Each row is a point on a tangle of strands that fork and nearly touch. The rows are in no order.
In the rows, 128 means zero.
Points whose rows are less than 46.8 apart are linked; no others are. Some points are linked to none.
q251: [105 144 151  96 163  88 124 167 139]
q63: [121 114 104 158 100 136 139 111 123]
q319: [ 97 156 175 144 120  96 109 133 139]
q661: [129 159 116  97 197 142 138 158 129]
q289: [157 154 146  88 164 113 124 163  98]
q29: [130 190 168 111 134 161  95 133 176]
q698: [ 83 146 131 172 147 145 112  91 160]
q608: [125  74 115 170  66 156 174 130 146]
q947: [180 164 192 101 129 169  72 103 139]
q748: [177 190 158  95 157 167 105 145 129]
q580: [110 129 126 159 157 185 100  65 156]
q56: [137  96  83 110 131 120 159 144 105]
q787: [158 141 153 132 121 120 109 119  95]
q888: [ 97 108 132 179  88 133 105  71 148]
q39: [147 183 181 100 120 168  80 114 176]
q54: [111 124 138 116 135  82 130 147 112]
q531: [114 141 152 114 144  90 124 156 119]
q800: [ 83  90  71 147 121 138 173 131 150]
q807: [123  84 108 176  74 175 144  88 152]
q889: [ 83 105 115 113 157  70 134 154 142]
q806: [192 128 108 110 128 133 137 129  66]
q534: [ 94 171 178 137 130 114 106 137 162]
q428: [ 90  74  78 137 107 126 176 145 152]
q239: [125 175 119 108 198 161 134 149 141]
q588: [104 141 152 156 118 111 113 114 131]
q964: [160 174 191  97 121 174  72 106 163]
q906: [ 83 105  74 154 128 146 165 119 147]
q662: [166 161 177 125 125 129  96 122 109]
q905: [192 114 102 135 102 160 133 104  86]
q954: [ 94  68  93 133  91 109 174 147 146]
q357: [111 106  96 151  99 127 154 119 130]
q685: [157 129 144  99 128  86 127 152  77]
q962: [ 73 113 108 131 145  89 140 140 141]
q121: [102 152 153  86 169  98 125 175 155]
q83: [151 109 104  79 179  94 132 161 103]
q258: [100 188 156 108 150 139 119 155 178]
q739: [175 126 121 104 127 107 136 142  71]
q881: [158 128 140 139  98 118 115 108  91]
q936: [103  98 136 134  83  69 138 138 111]
q392: [127 168 127 139 182 185 113 107 151]
q487: [134 113  87 111 151 126 149 138 101]
q760: [ 97 122 155 142  96  71 124 132 116]
q968: [190 165 141 115 160 162 113 125  92]
q700: [165 112 125 140  77 122 133 114  91]
q704: [131  99 103 166  95 171 128  74 136]
q564: [122 154 136 148 175 189  95  83 160]
q51: [138  90  94  81 168  77 129 163 121]
q536: [ 84 146 120 165 151 143 124 105 151]
q999: [ 83 156 161 165 138 136  97 100 172]
q316: [139 138 111 109 166 126 137 142 101]
q479: [124  89  97 110 119  98 152 145 112]
q987: [192 174 160 108 154 167 100 126 118]
q197: [165 194 159  90 145 159 107 152 144]
q482: [133  62 111 115  76 103 172 161 124]
q818: [131  71 113 134  72 125 176 155 125]
q313: [190 100 108 142  89 164 132  94  95]
q240: [152  96 117 144  68 127 146 124 106]
q790: [156 143 153  93 146  96 123 159  89]
q352: [107 100 124 147  71  94 147 130 121]
q770: [114 115 113 166 138 176 103  61 149]
q417: [121  85 103  88 163  65 122 159 132]
q525: [113 111 120 122 125  89 142 142 111]
q72: [143 104 106 160  95 155 136  95 121]
q855: [127  97 126 153  65 108 147 124 111]
q740: [145 108 127 116  90  89 142 141  85]
q216: [112 130 159 167  97 113 103  92 131]
q992: [134  72 119 149  61 139 179 145 131]
q887: [ 94 134 170 138 107  72 117 137 125]
q601: [193 146 126 116 143 146 120 123  74]
q340: [178 160 190 115 121 144  82 108 118]
q321: [130 175 121 127 189 176 123 126 145]
q804: [145 131 128 151 125 148 111  94 116]
q633: [ 65  92  88 133 137  93 153 137 150]
q629: [117  80 108 177  67 169 165 114 155]
q755: [ 91 170 173 148 135 135  99 119 174]
q901: [ 97  97 114  98 165  67 123 158 144]
q17: [110 114 141 172  89 125 104  77 132]
q485: [ 79 120  77 159 147 149 151 110 145]
q318: [ 81 132 102 159 152 134 139 114 143]
q586: [124 109  99 167 118 174 121  67 143]
q558: [107 189 155  90 152 129 119 171 170]
q405: [134 154 127  82 192 125 131 171 129]
q967: [143 128 113  77 194 107 132 166 113]
q907: [125  74 108 109  93  83 154 156 115]
q996: [114 195 158 113 141 160 107 138 185]
q657: [186 119  98 118 116 148 143 128  78]
q70: [155 149 121 100 170 129 130 149  94]

A fork is a point with three links, a tip a point with one. Leave the first point through the second and follow the links. Name the first fork or tip that comes.
q987, q968 -> q806
q906, q800 -> q954
q479, q525 -> q121
q357, q63 -> q704
q240, q855 -> q319

A fork is a point with three links. Follow the links from the first point to the second and name the forks in between, in order.
q987, q289 -> q806
q487, q608 -> q479
q807, q321 -> q704
q352, q216 -> q319

Name the points in between on the shortest way along the links from the first point to the second, in order.
q964, q881 -> q947, q340, q662, q787
q479, q316 -> q56, q487
q987, q289 -> q968, q601, q806, q739, q685, q790
q907, q251 -> q479, q525, q54, q531
q258, q964 -> q996, q29, q39
